Each row is a point on a tangle of strands that fork, close into loops and nearly touch. The rows are in no order.
Two points are linked if the straight distance between their rows is under 81.6. Some points are linked to none.
mafu: 3,12,-2,23,-17,-8,14,-16,-9,2,39,21,-32,40,22,-16,-55,19,9,-12,-8,9,-26,26,-20,31,1,-21
narel: -8,0,-9,15,-9,-9,56,-48,12,-24,7,4,-1,26,8,17,-25,-31,17,21,55,42,-25,29,-27,-20,-14,58
pepo: -7,15,-6,-18,16,1,-51,45,-26,-27,-24,-20,2,-9,-46,-13,26,7,9,-22,0,17,6,17,17,2,38,5
Pifir: -15,-3,30,1,12,8,-55,35,-10,46,-24,0,28,-38,-15,29,33,11,-19,8,-40,-20,25,-29,67,-14,10,-6
difet: 2,-29,10,66,18,16,28,2,-11,52,1,26,-37,-2,79,31,13,7,-37,22,-12,-13,-1,9,-4,-44,-20,17
Geb: 33,0,-10,-32,6,55,8,51,5,12,8,9,-3,17,23,-28,3,-8,-6,14,-4,-27,48,-16,-10,-50,2,0
zigo: -23,20,-15,-29,-16,-32,-26,13,-16,47,-28,-1,12,3,-41,-8,-47,28,9,0,-50,-8,10,-33,39,28,6,-20
suma: 3,-2,-26,-7,-33,-40,10,-23,-2,-9,7,-5,1,9,-35,-33,-23,37,-19,-24,-12,-7,-6,-4,-18,77,21,-50
losov: 11,7,-19,15,-31,-18,37,-46,16,-44,25,-11,-1,28,-13,-14,-24,-7,3,-9,31,33,-20,23,-46,44,1,0
Zuf: 10,10,15,15,-22,1,22,-17,-4,13,44,49,-39,37,40,5,-63,4,17,8,5,7,-27,20,-24,15,-13,-8
sos: 2,-22,-6,49,22,14,7,6,-10,26,8,0,-21,-9,37,6,19,17,-26,-11,-22,-10,-3,6,6,-20,14,-8
mido: 3,-26,-70,60,6,-5,34,-22,-13,-18,-9,-29,-22,6,-10,-2,26,29,-48,-35,12,12,-6,39,-10,3,36,8
topon: -21,16,33,11,38,-13,-67,33,-19,-30,-16,-2,-7,-32,-11,31,34,-7,27,-10,-18,24,-18,19,18,-9,12,12
Gabel: -6,1,38,56,6,5,-43,8,-13,-14,22,18,-48,-6,42,18,-22,6,24,-22,-14,23,-24,38,-9,19,5,-8
pege: 8,-13,0,40,-10,14,15,-19,-4,-30,25,-8,-32,13,20,-4,0,-2,-7,-17,27,21,-15,37,-24,12,10,7
sar: -11,-29,16,50,9,-10,22,-38,15,-8,9,-12,10,-44,29,47,53,-5,-33,9,32,-7,-21,7,-2,-29,-24,10
Rapov: -13,-26,-36,26,-10,-40,13,-18,-7,4,-27,-26,11,-34,-38,8,44,33,-53,-19,3,0,0,-3,22,45,20,-19
nizi: -17,33,20,-36,-25,-45,-37,-12,19,-27,-3,3,13,-15,-36,-6,-41,8,36,-7,-6,14,-6,-15,-16,67,-8,-29
vidu: -3,-10,23,-6,1,-11,-52,23,-9,-22,-12,-26,18,-40,-41,12,68,9,-27,-10,6,2,12,3,41,36,23,-20
kub: 8,-19,-29,-17,7,21,25,8,5,46,-13,10,13,11,17,4,-4,-8,-6,22,-35,-36,32,-37,22,-38,-8,13
sir: -27,-6,-53,17,-23,-52,20,-13,-15,46,-25,-7,-1,-5,-27,-2,-29,51,-33,-17,-46,-12,-6,-20,28,51,18,-39
Bup: -13,-2,22,0,6,-2,-34,13,-1,20,8,4,-3,-15,-5,-6,-7,19,4,-17,-32,-18,0,-18,11,19,11,-30
lorus: -4,-2,50,-32,-30,-12,-9,-30,55,-11,19,4,36,-49,0,16,13,-15,15,18,15,-22,6,-44,-1,29,-43,-23
pak: 34,5,-39,-9,-30,11,72,-32,7,9,45,17,-15,54,12,-18,-42,8,-20,2,28,-7,-10,5,-31,1,-9,-12
tiko: 4,-10,51,-3,0,16,-20,19,-1,44,5,19,5,-21,47,19,10,-12,2,24,-45,-46,24,-43,5,-35,-41,-7
dufu: 5,23,8,-20,18,6,11,-5,-3,-5,-19,16,4,41,16,-5,-29,-36,42,30,24,28,-16,18,-13,-42,-11,55
Pekuf: 7,24,25,-19,23,16,-21,15,-9,-23,-8,10,-5,29,8,-7,-22,-33,49,17,26,33,-10,26,-15,-33,-2,44
Kasuz: -25,37,29,-21,-5,-39,-55,-1,10,-15,-1,11,2,-16,-14,5,-45,9,51,-17,-23,16,-14,-8,-12,50,-15,-20
miza: 7,-23,13,47,29,21,-25,18,-20,-36,5,-16,-15,-34,19,36,84,-12,-26,-7,8,14,-13,32,15,-39,12,20
lamek: -19,16,11,8,-9,-33,21,-47,26,-11,14,5,2,-6,6,18,-34,-7,24,-2,-1,18,-28,3,-18,29,-23,2
mol: 5,-27,-10,51,27,23,24,9,-8,42,-3,11,-26,3,59,16,17,8,-32,11,-13,-12,5,4,4,-44,-2,14
fadu: 31,2,-33,-11,-11,23,59,-10,-1,23,21,20,-15,52,27,-17,-33,3,-12,14,15,-8,-1,5,-17,-24,-6,6
git: -17,9,7,-37,-6,-25,-8,-9,8,-45,-37,-33,39,-35,-61,13,48,-27,9,9,43,31,-2,-2,18,13,-2,24
kat: 30,-23,-64,2,3,46,56,6,10,-28,7,-28,4,20,-4,-32,38,4,-42,-8,52,-4,32,13,-19,-26,23,2
vig: 21,2,47,-24,14,39,-6,34,6,10,-8,1,5,-13,36,0,38,-35,5,29,10,-19,28,-17,-10,-63,-34,23
vif: 0,-18,-34,6,-27,-19,45,-39,16,31,26,10,-3,10,-3,-10,-20,40,-35,-15,-25,-37,-3,-23,-4,38,2,-44
roke: -5,-3,7,26,39,8,-22,20,-23,-2,-17,-4,-18,-4,15,15,23,-9,10,-7,-7,18,-14,25,12,-34,17,25
mesav: -7,5,64,17,7,6,-39,8,7,25,32,30,-28,-14,55,17,-27,7,23,1,-39,-17,-6,-12,-9,7,-28,-30
runa: -10,-7,24,32,-8,-16,17,-49,42,-29,18,-8,12,-40,24,39,16,-22,11,4,33,22,-21,12,-20,21,-29,15
susep: 13,8,16,-33,-9,8,-40,17,-2,-53,2,-17,8,-1,-48,-31,15,-2,10,-22,18,6,12,5,-17,45,24,-22
dufit: 5,-4,29,8,-2,5,-45,8,4,-38,25,-8,-16,-18,0,-8,19,5,6,-29,-1,-5,2,14,-16,43,10,-39
vobun: 12,2,-24,31,25,26,3,31,-31,10,-11,23,-31,43,34,-9,-23,2,8,6,4,23,-12,44,-5,-34,27,42
zik: 4,-9,10,4,7,1,-15,-7,5,-58,-3,-23,7,-31,-21,15,61,-23,-3,-11,27,19,-9,20,-2,6,7,7
giku: -3,-16,37,24,-2,-1,-8,-13,18,-5,18,-3,8,-42,26,17,38,-3,-15,0,6,-22,-9,-11,-1,4,-22,-24
Febem: -3,-11,30,28,4,-2,14,-31,27,-27,13,-9,14,-44,27,39,45,-29,-3,11,38,12,-15,7,-10,-19,-32,21
Kar: -19,-4,14,31,29,12,-60,49,-24,29,-5,7,-7,-35,-7,17,27,24,-16,-17,-52,-8,3,-2,34,-1,38,-16
Dife: 22,4,-31,-27,-18,8,24,-3,3,30,25,21,-5,39,10,-22,-45,18,0,-4,-33,-32,7,-20,-4,1,0,-27
tad: 27,6,-17,-5,-37,7,78,-45,14,-7,52,10,-9,48,8,-11,-38,-11,-12,12,48,7,-17,7,-44,11,-13,-6
goba: 13,18,-40,-40,-1,-18,41,-26,-7,48,-23,27,21,62,0,8,-55,-18,31,31,-31,-14,-12,-21,8,-36,-23,35
dagu: -19,-2,-21,-23,-11,-33,20,-26,3,11,-49,-38,40,-23,-60,5,34,7,-27,9,28,7,13,-19,45,16,-1,9
mez: -18,19,1,-19,-12,-35,50,-56,43,-25,0,-9,31,-1,-15,22,-21,-33,31,15,39,32,-21,-5,-26,13,-30,35
lasez: -18,-12,15,19,3,-30,-51,21,-17,-18,-14,-20,6,-49,-31,24,63,14,-28,-13,-20,9,-6,9,42,31,23,-18
Gofab: 6,15,-23,-40,6,-9,29,-15,-1,24,-16,17,16,47,-2,-7,-38,-17,28,23,-11,-5,-11,-11,2,-37,-14,33
dedo: 9,3,40,16,-17,8,22,-11,-1,35,43,47,-49,20,69,17,-52,1,6,13,-16,-13,-9,-1,-23,4,-36,-13
bunuv: 9,-19,16,53,-18,23,17,-9,-6,-24,36,10,-50,0,44,7,0,-7,-7,-6,37,22,-9,40,-31,6,-1,13
Lenar: -25,-12,12,-31,-16,-33,25,-48,22,29,-24,-2,41,-23,-24,20,7,-12,4,27,-2,-20,1,-47,34,-7,-42,17
vuvu: 4,29,-1,1,-25,-26,8,-29,6,-14,33,16,-12,31,0,-18,-58,13,16,-13,-9,9,-28,14,-32,53,-4,-31
vod: 2,-2,-19,-47,3,6,23,-3,3,31,-25,6,30,22,-10,-5,-12,-17,17,28,-14,-25,18,-32,23,-35,-10,31
Boses: 22,0,-49,-52,-31,7,61,-24,19,4,13,1,22,41,-30,-35,-16,9,-16,6,17,-26,14,-28,-12,8,1,-16
Sesa: 35,-9,-20,14,10,56,1,35,-19,-32,11,-16,-23,20,13,-32,23,-1,-12,-19,29,11,15,35,-15,-25,31,8
siru: 22,-5,-33,8,9,26,46,2,-6,27,6,22,-17,41,42,-9,-23,0,-12,17,5,-7,5,12,-10,-40,0,19
Fuvi: -19,-13,42,34,7,-18,-58,19,-7,-2,10,4,2,-53,-4,29,52,21,-20,-19,-30,-14,-14,-1,32,29,11,-37
labo: -17,-29,-54,44,7,-11,28,-8,0,48,-2,7,-6,-7,5,0,0,40,-43,-19,-43,-26,9,-15,28,4,24,-26
sovi: -16,3,26,8,36,10,-82,64,-31,11,-8,4,-3,-30,-19,18,36,14,-2,-11,-42,3,9,2,38,-10,37,-3
Dek: 20,12,30,0,-6,25,-57,25,-1,-48,39,-6,-27,11,5,-29,-11,6,16,-30,8,1,6,23,-34,39,16,-39
Tava: -3,14,6,-59,-3,10,-42,32,-5,36,-21,0,30,13,-40,-13,-24,1,25,9,-30,-20,38,-42,42,-6,3,8
niz: -44,4,-11,12,-8,-63,-8,-15,-19,17,-45,-18,3,-39,-32,23,-3,21,-7,-5,-20,14,-34,-11,30,46,-4,-21
zas: 5,6,48,4,-2,6,-16,3,3,35,37,30,-29,11,53,11,-45,3,17,5,-43,-23,-3,-19,-13,1,-30,-26
neba: -13,3,31,-44,-23,-19,0,-33,35,2,0,1,33,-18,-29,-1,-4,-9,14,9,9,-18,7,-36,8,33,-27,-18
Gedis: 26,-2,1,-7,8,50,-58,65,-15,-33,22,-16,-16,0,-12,-35,29,15,-8,-31,2,-10,28,15,-12,9,48,-29
lotir: -9,38,-8,-32,-15,-41,35,-47,19,-3,2,16,19,32,-15,1,-60,-18,45,16,6,25,-34,-2,-20,4,-28,16
nusin: 29,0,-50,-56,-32,9,84,-42,25,12,21,7,26,42,-20,-13,-21,-4,-16,11,24,-26,8,-34,-18,-12,-22,-3
Rafu: -6,-6,-23,-7,-33,-37,32,-35,10,20,13,6,1,10,-17,-19,-31,33,-21,-16,-24,-24,-6,-18,-6,56,5,-46
fotu: 2,4,0,-20,-9,5,-34,21,9,42,-17,-22,31,-14,-41,-10,8,24,-28,-6,-27,-24,51,-35,67,29,14,-32
lur: -15,9,16,2,30,1,-72,54,-33,-31,-12,-14,-9,-27,-30,15,45,6,6,-20,-24,17,-2,20,26,-3,36,5
digen: -15,8,-33,-21,-20,-38,43,-38,6,-23,-25,-25,26,6,-49,-11,-6,-7,0,3,27,19,-15,-4,-16,24,-3,9
tenib: -25,-9,-20,66,4,-42,0,-27,-22,-9,-11,-12,-33,-21,3,20,5,23,-16,-34,-23,23,-38,34,-3,32,9,-12
rirof: -32,36,5,-28,14,-38,-29,8,-17,-1,-44,0,14,1,-30,2,-37,-5,53,10,-23,23,-25,-7,7,-6,-11,22
Bok: 0,-1,4,-18,2,-7,-7,-11,8,-57,-19,-28,21,-27,-42,7,50,-33,5,-5,39,22,-4,11,-3,10,7,17
poz: 23,17,23,-14,18,43,-25,35,-16,-40,3,-1,-15,29,12,-18,-3,-31,38,8,41,33,0,40,-22,-35,7,40
gebi: 15,-5,2,-30,-8,38,-28,42,6,16,21,0,4,-2,-13,-35,2,20,-13,-12,-13,-33,43,-26,6,13,23,-39
tepa: -4,-36,3,59,11,-3,10,-19,2,-11,5,-20,6,-47,17,40,76,5,-49,-3,23,-12,-14,14,10,-32,-5,4
tav: -6,8,-36,29,-18,-27,65,-51,-8,-8,8,15,-11,44,-2,5,-46,-9,7,13,35,42,-40,41,-27,-5,-7,42
Laveb: 29,1,20,2,8,52,-60,54,-14,-42,35,-14,-32,3,6,-29,24,4,1,-33,8,0,15,27,-24,7,29,-25
Ral: 1,-5,37,41,-18,-5,8,-40,42,-30,39,5,-7,-40,45,38,3,-14,10,0,26,27,-18,13,-28,37,-28,7
tuk: -6,5,-42,-12,-8,-18,32,-20,-5,-20,-21,-25,18,10,-42,-24,6,5,-5,-9,23,14,-7,8,-7,8,13,13
Kelo: 24,-29,-42,25,6,38,40,-3,2,-26,10,-27,-7,-1,7,-14,48,5,-44,-14,44,0,16,19,-21,-23,17,6
Fef: 2,-29,35,69,4,21,15,8,-18,21,21,27,-51,-12,77,27,11,2,-25,10,6,4,-3,29,-16,-22,-18,13
Kek: -14,-21,36,47,-2,-13,-28,-8,6,-11,18,1,5,-56,18,29,55,8,-24,-11,-7,-19,-16,-2,14,19,-8,-33
lonep: 16,3,12,18,20,40,-17,44,-28,8,3,27,-42,36,49,-9,-23,-9,11,11,6,14,-1,35,-15,-35,15,28
ladat: 32,-12,-75,-27,-7,43,56,15,13,-18,10,-8,14,40,-19,-51,7,7,-31,-1,38,-16,41,-1,-14,-21,25,-15
repes: 10,-4,47,37,-17,11,-7,-18,26,-27,49,6,-29,-27,48,14,-1,-6,2,-8,18,5,-9,14,-31,42,-24,-26
pagaf: -4,4,51,-54,4,17,-42,19,17,-14,-13,-11,38,-33,-32,5,49,-25,16,19,32,-7,18,-20,31,-17,-15,11
pudel: 6,7,48,5,31,33,-36,36,-10,30,-6,20,-19,2,51,12,2,-24,14,24,-24,-14,9,-7,-8,-47,-17,20
nub: -31,-5,21,43,25,-22,-50,21,-21,16,-7,3,-13,-42,0,29,26,23,-8,-25,-55,0,-23,3,27,12,17,-21
nol: 7,-14,26,2,5,10,43,-21,15,18,-2,1,9,-14,44,23,32,-30,-20,38,27,-15,8,-13,-13,-65,-53,34
rozo: -21,0,-13,39,-20,-64,17,-56,12,-27,-5,-13,-6,-28,-5,27,-19,7,-3,-18,-4,33,-35,12,-25,67,-6,-15
lofe: -1,7,46,32,23,18,-53,31,-20,-6,20,16,-41,0,41,7,-15,2,22,-13,-12,15,-9,27,-8,0,6,-6
Gufit: 5,8,8,-2,37,30,-34,42,-15,37,-22,19,-12,22,33,1,-13,-13,15,19,-37,-10,7,-5,5,-47,13,23
Ruzu: 27,-5,27,-49,-18,15,25,0,7,46,14,16,12,12,33,15,-14,-25,14,34,-33,-58,36,-48,-9,-32,-63,0
lipak: -48,20,9,-7,-1,-58,-28,-5,-14,20,-42,-1,6,-29,-28,21,-27,11,26,0,-38,12,-29,-19,27,31,-14,-12
fimim: 1,-19,-6,9,-17,-13,77,-65,35,18,31,0,0,8,19,22,-10,-1,-29,16,24,-18,-12,-14,-23,-10,-36,2
daluk: -6,-4,44,1,-13,-5,-3,-25,35,-9,24,3,15,-43,21,16,16,-12,6,7,14,-20,-7,-21,-10,18,-36,-25
bub: -18,21,32,-12,9,-15,-51,9,1,-8,6,8,-3,-7,-8,-1,-28,7,37,-16,-25,5,-8,-5,-5,21,-3,-17
pumo: -10,8,15,20,23,-7,-12,-5,-10,-12,-9,6,-12,2,17,8,-11,-11,28,-8,-2,23,-24,27,0,-12,-1,23
vake: -34,9,-40,-2,-19,-48,8,-5,-19,51,-38,-5,7,-6,-32,1,-40,38,-10,-4,-52,-4,-8,-29,38,29,4,-19
gaki: -6,-36,-10,67,27,-1,2,-7,-13,-18,-1,-18,-7,-36,16,42,78,8,-44,-11,8,3,-19,30,18,-35,10,17
bofop: -15,10,16,-5,41,-5,-6,-3,-10,-17,-37,-5,9,-10,-2,21,24,-36,31,11,19,35,-21,20,7,-45,-3,57
daz: 2,1,-16,-24,-11,19,-27,35,5,34,-4,-6,16,1,-32,-24,-9,23,-17,-7,-28,-23,49,-32,43,22,27,-38
Tapag: -8,6,39,-52,2,6,-11,-3,23,-11,-13,-7,37,-21,-24,-1,22,-31,26,23,25,-9,11,-29,17,-16,-19,16
lugig: 23,-7,-46,5,42,53,12,52,-14,-6,-18,-1,-6,25,20,-21,17,-16,-9,7,17,9,30,24,2,-64,40,28
bofo: 3,3,42,46,-9,8,-21,-8,9,-21,41,13,-40,-15,46,14,-19,4,17,-14,3,11,-16,22,-22,38,-12,-22
girez: -13,25,-20,-34,-15,-36,31,-34,9,-10,-13,1,23,24,-33,-17,-39,-8,25,10,6,16,-23,-6,-14,10,-12,8
lupo: 14,8,39,19,11,39,-38,40,-22,-9,26,20,-44,20,43,-9,-23,-3,23,0,7,15,-3,32,-25,-13,6,7
Kura: -26,-1,-17,-18,15,-26,35,-33,5,-7,-43,-22,30,-13,-34,13,24,-23,7,17,31,17,-15,-2,8,-32,-13,51
Zot: -20,15,4,-35,-8,-19,-29,14,-10,33,-35,-6,20,-4,-42,-8,-17,15,12,0,-33,-7,14,-29,44,10,6,-3
gos: 17,-4,-13,17,-34,-7,58,-51,22,-37,39,-7,-7,30,3,-4,-24,-15,-8,-1,53,25,-13,19,-47,26,-5,9
firi: -26,14,6,20,-14,-54,14,-54,26,-24,-1,0,5,-32,1,30,-20,-1,20,-10,-2,26,-32,3,-20,55,-20,-4
toge: 24,-31,-8,37,1,32,22,-6,0,-32,23,-27,-17,-19,19,-2,61,-3,-46,-14,42,-7,9,26,-19,-16,5,-1
Rol: 11,-9,13,-15,3,15,43,-15,14,31,-5,8,3,4,40,15,11,-25,-5,38,5,-25,12,-26,-9,-54,-46,29
vabi: -1,21,28,-75,6,12,-46,27,1,19,-21,8,28,20,-26,-11,-27,-18,48,23,-17,-18,24,-41,19,-29,-14,26
Bul: 33,-1,-7,-46,-12,57,-13,63,8,15,22,4,0,9,3,-37,-4,4,-10,1,-14,-39,66,-33,-3,-21,12,-32
ruzus: 10,-12,-29,27,34,23,28,13,-11,38,-18,16,-16,27,47,7,-2,-6,-14,23,-5,-4,8,11,2,-55,7,34
nitub: 7,-2,60,6,15,27,-36,37,-3,33,3,18,-7,-19,54,20,18,-15,4,19,-32,-27,16,-22,-5,-43,-29,-3
tago: 8,-17,-19,11,12,22,-4,21,-4,-7,3,-16,-2,-8,-8,-17,33,15,-20,-22,3,-11,11,10,4,-3,31,-12
Pamob: -18,-8,-3,24,17,7,-39,29,-15,47,-6,14,-5,-16,2,2,-6,28,-12,-17,-64,-21,12,-19,28,3,29,-24
luget: -11,25,22,-54,8,-1,-62,36,-13,-23,-26,-19,19,-9,-58,-10,19,-6,27,-4,14,17,13,-7,22,8,15,6
kudum: 8,18,-13,-2,-32,-40,-3,-19,-3,-24,22,5,-7,21,-24,-33,-49,24,0,-23,-17,3,-19,6,-37,80,9,-54
Tig: 8,1,0,-46,-19,-1,-6,4,5,-30,-8,-20,22,2,-51,-36,12,6,-4,-10,24,-4,19,-9,-5,38,19,-18
Pesa: -3,27,-18,1,-18,-35,52,-49,1,6,8,28,0,45,1,6,-68,-14,31,22,16,37,-41,23,-18,1,-23,30
Bov: 21,0,30,-46,-16,15,38,-12,19,18,15,9,11,5,27,8,-2,-33,9,34,5,-31,23,-39,-16,-41,-60,14
ganud: -26,4,-5,-13,3,-32,41,-53,26,-21,-24,-20,36,-16,-27,22,11,-30,14,16,34,23,-21,-6,-8,-11,-24,41
ganop: -21,3,-22,45,-12,-57,-4,-29,-17,-28,-17,-16,-25,-26,-9,13,-19,16,-3,-30,-22,29,-41,25,-16,58,5,-27
megad: -4,-14,-15,50,1,-11,-10,-4,-18,-12,8,-13,-28,-8,0,-6,13,24,-21,-39,-18,5,-17,25,-8,34,27,-24
bisig: -25,-21,-44,37,-9,-30,19,-14,-5,43,-9,-3,-4,-13,-8,0,-3,47,-40,-23,-43,-24,-1,-14,25,33,22,-32
laba: 39,1,-46,-27,1,49,37,36,0,13,16,16,-7,41,26,-33,-20,-2,-15,8,-1,-24,44,-11,-9,-40,9,-12
Zaz: 23,5,-60,-3,36,44,8,50,-13,10,-19,12,0,48,13,-34,-17,-14,1,13,-1,3,32,20,4,-59,37,21
foruk: 29,13,5,-12,-12,35,4,15,-4,-34,29,1,-18,38,7,-39,-23,-5,15,-3,36,14,0,27,-33,-1,7,-2
kol: 14,19,-6,-62,-5,20,-9,20,4,-4,-2,4,19,36,-26,-39,-27,-5,29,8,4,-9,11,-14,-8,-19,3,8
kozu: 0,15,-6,-31,6,15,-58,55,-18,-3,-6,-10,7,3,-39,-33,-3,19,9,-21,-14,0,25,-3,11,13,41,-14
Tof: 10,15,-14,-19,10,1,39,-20,-4,12,-12,23,2,53,20,-1,-36,-26,26,34,20,16,-20,12,-11,-47,-15,54
zum: 27,0,-68,-29,-10,23,55,3,10,-5,12,1,16,44,-20,-44,-12,11,-19,0,20,-16,19,-4,-10,-12,22,-12
Regiz: -45,-5,-5,15,-10,-67,35,-65,23,22,-21,-2,21,-34,-13,38,-5,0,2,9,-10,2,-33,-19,9,20,-34,4
kab: -4,11,7,-11,-15,-13,61,-59,44,-25,14,-2,21,11,7,23,-19,-38,22,26,54,36,-14,0,-31,-9,-32,40
Sedov: -1,-38,-29,25,9,19,22,11,0,58,-8,13,11,-15,31,18,15,5,-33,17,-43,-43,33,-37,29,-41,-7,-4
fezo: -17,7,12,18,11,-20,9,-29,5,-9,-2,4,-6,-4,15,13,-13,-8,24,-1,3,18,-25,14,-4,4,-12,15
vom: -34,25,23,-14,28,-33,-50,20,-17,-12,-39,-1,7,-27,-25,24,-1,-13,43,-4,-15,27,-19,5,19,-5,-2,21
Koz: -42,29,1,-31,-2,-56,-18,-2,-18,22,-51,-2,17,-11,-34,12,-48,4,41,14,-34,16,-25,-26,28,7,-19,10
lepa: -13,8,-45,-32,-18,-32,24,-14,0,21,-60,-45,40,-4,-64,-10,7,21,-28,5,14,8,19,-26,51,29,5,-3
guzip: -14,18,43,-56,15,1,-64,34,0,-4,-29,-12,28,-21,-46,3,31,-12,26,6,10,7,19,-17,37,-10,0,15
mora: 2,6,2,-2,37,19,-27,39,-19,17,-18,6,-5,14,10,-3,-2,-6,15,-1,-21,2,3,7,7,-39,29,21
dasar: -6,-10,11,-2,2,7,-35,26,0,41,-22,-8,29,-31,-24,10,33,18,-28,2,-27,-22,31,-30,68,1,16,-18
Darag: 7,-26,-49,-4,-23,-8,70,-45,22,30,21,0,6,15,-3,-7,-5,27,-44,-1,0,-36,9,-25,-5,6,-5,-19
diboz: 36,-5,-27,-8,5,59,7,50,-5,-21,22,-13,-13,18,13,-46,18,7,-20,-17,22,-11,36,14,-21,-20,29,-15
mep: 7,4,-45,29,21,9,26,13,-26,24,-25,33,-23,62,30,-8,-35,-3,12,22,6,25,-17,43,-4,-43,21,58
libe: 33,-3,-68,-15,18,43,38,39,-2,14,-2,18,0,50,16,-32,-24,-12,-12,15,-2,-14,42,-1,-3,-54,24,2
viv: 35,22,14,-23,-6,48,-8,32,-12,-38,29,13,-20,49,11,-39,-30,-18,30,13,44,24,3,34,-36,-19,3,23
Duk: 26,-15,-42,28,31,50,12,40,-21,-14,-2,-9,-21,23,20,-20,24,-2,-16,-10,20,15,18,40,-5,-46,39,22
zugu: -16,1,2,-32,-11,-35,2,-19,5,-14,-45,-37,42,-32,-60,7,44,-10,-19,11,37,12,10,-13,37,30,-5,6
pozit: -4,-15,-4,55,20,4,-8,6,-16,12,9,-1,-28,-10,24,7,17,24,-19,-27,-26,-3,-15,23,4,5,23,-12
damu: 1,-10,14,39,48,21,-34,36,-27,-18,-7,-8,-20,-19,22,29,61,-10,-5,-7,-8,21,-15,36,20,-45,21,31
Tifo: -17,-2,64,27,10,1,-56,12,8,18,28,21,-11,-35,40,22,-4,9,13,-6,-45,-23,-11,-17,3,10,-23,-39
kobi: 10,6,-50,-28,-9,6,38,-2,2,-20,-10,-15,24,33,-40,-44,-3,5,-4,-5,29,6,6,8,-11,-2,20,9
Vog: 19,-4,38,-16,-7,16,-57,18,7,-58,18,-14,-1,-28,-23,-10,41,-6,1,-23,22,1,12,8,-12,42,13,-32
Mivug: -15,-39,-33,53,11,4,19,-3,-1,61,-1,13,3,-25,27,20,15,31,-49,-3,-54,-40,16,-27,34,-19,8,-24
Riv: 12,-3,-34,45,-13,-13,-5,-12,-26,-44,0,-21,-32,16,-12,-21,-1,15,-18,-44,-1,29,-18,42,-24,37,33,-14
gug: 16,25,20,-78,4,22,-37,31,2,11,-1,14,19,40,-8,-21,-35,-23,49,26,-9,-19,20,-32,-7,-37,-14,19
duv: -8,27,4,-51,-33,-44,-17,-13,11,-33,-18,-9,27,-1,-58,-18,-32,1,22,1,14,19,-5,-19,-13,72,-5,-25
Rigo: 3,5,-7,-43,-25,-9,-16,9,3,-3,-13,-17,22,9,-54,-36,-6,21,-10,-12,5,-8,26,-18,13,49,20,-30
nerom: 19,18,-10,-39,-2,22,-13,23,-1,-24,12,-2,6,33,-23,-46,-20,5,21,-7,12,-1,3,7,-18,-4,14,-5
zite: -31,-10,10,-2,-3,-34,12,-37,13,21,-17,1,23,-24,-14,16,7,4,1,7,-13,-16,-15,-27,21,7,-24,3
dol: 16,-4,1,-18,3,34,-64,63,-16,-19,10,-16,-2,-7,-35,-30,26,23,-15,-33,-6,-10,31,4,11,29,54,-32
nago: -6,-28,28,64,-7,14,19,-12,-11,4,29,29,-54,-9,68,27,-7,-1,-7,7,22,13,-16,37,-23,-4,-15,19
popeb: 19,-3,-10,32,-9,9,-1,-16,-8,-52,14,-17,-27,12,-3,-15,6,-4,-5,-27,22,26,-11,40,-26,21,24,-1
Tagaf: 17,-14,29,-22,-6,25,4,24,1,50,-4,16,12,-6,39,17,12,-21,0,35,-41,-56,42,-46,4,-46,-47,6
bisor: -41,-2,-17,4,-19,-69,19,-44,2,8,-31,-13,16,-33,-34,18,-15,15,-9,-1,-8,9,-28,-18,10,54,-15,-19
sav: -15,-2,28,-51,-7,-11,6,-24,23,8,-27,-8,46,-18,-31,9,17,-27,18,27,19,-12,8,-40,31,-18,-35,27

A fork is a point with three links, a tip a point with one. Leave the first point through the second and follow the links. Name the first fork or tip that comes.
mol, ruzus => losov
digen, girez => Kura
Rafu, suma => Tifo
pak, fadu => mol
zas, dedo => Darag
lofe, Gabel => roke
nizi, Kasuz => Kar

How many points has the smallest loop of links through each point below? Write 0 if it is on no loop.
bisor => 17
bunuv => 11
mesav => 0
Gedis => 0
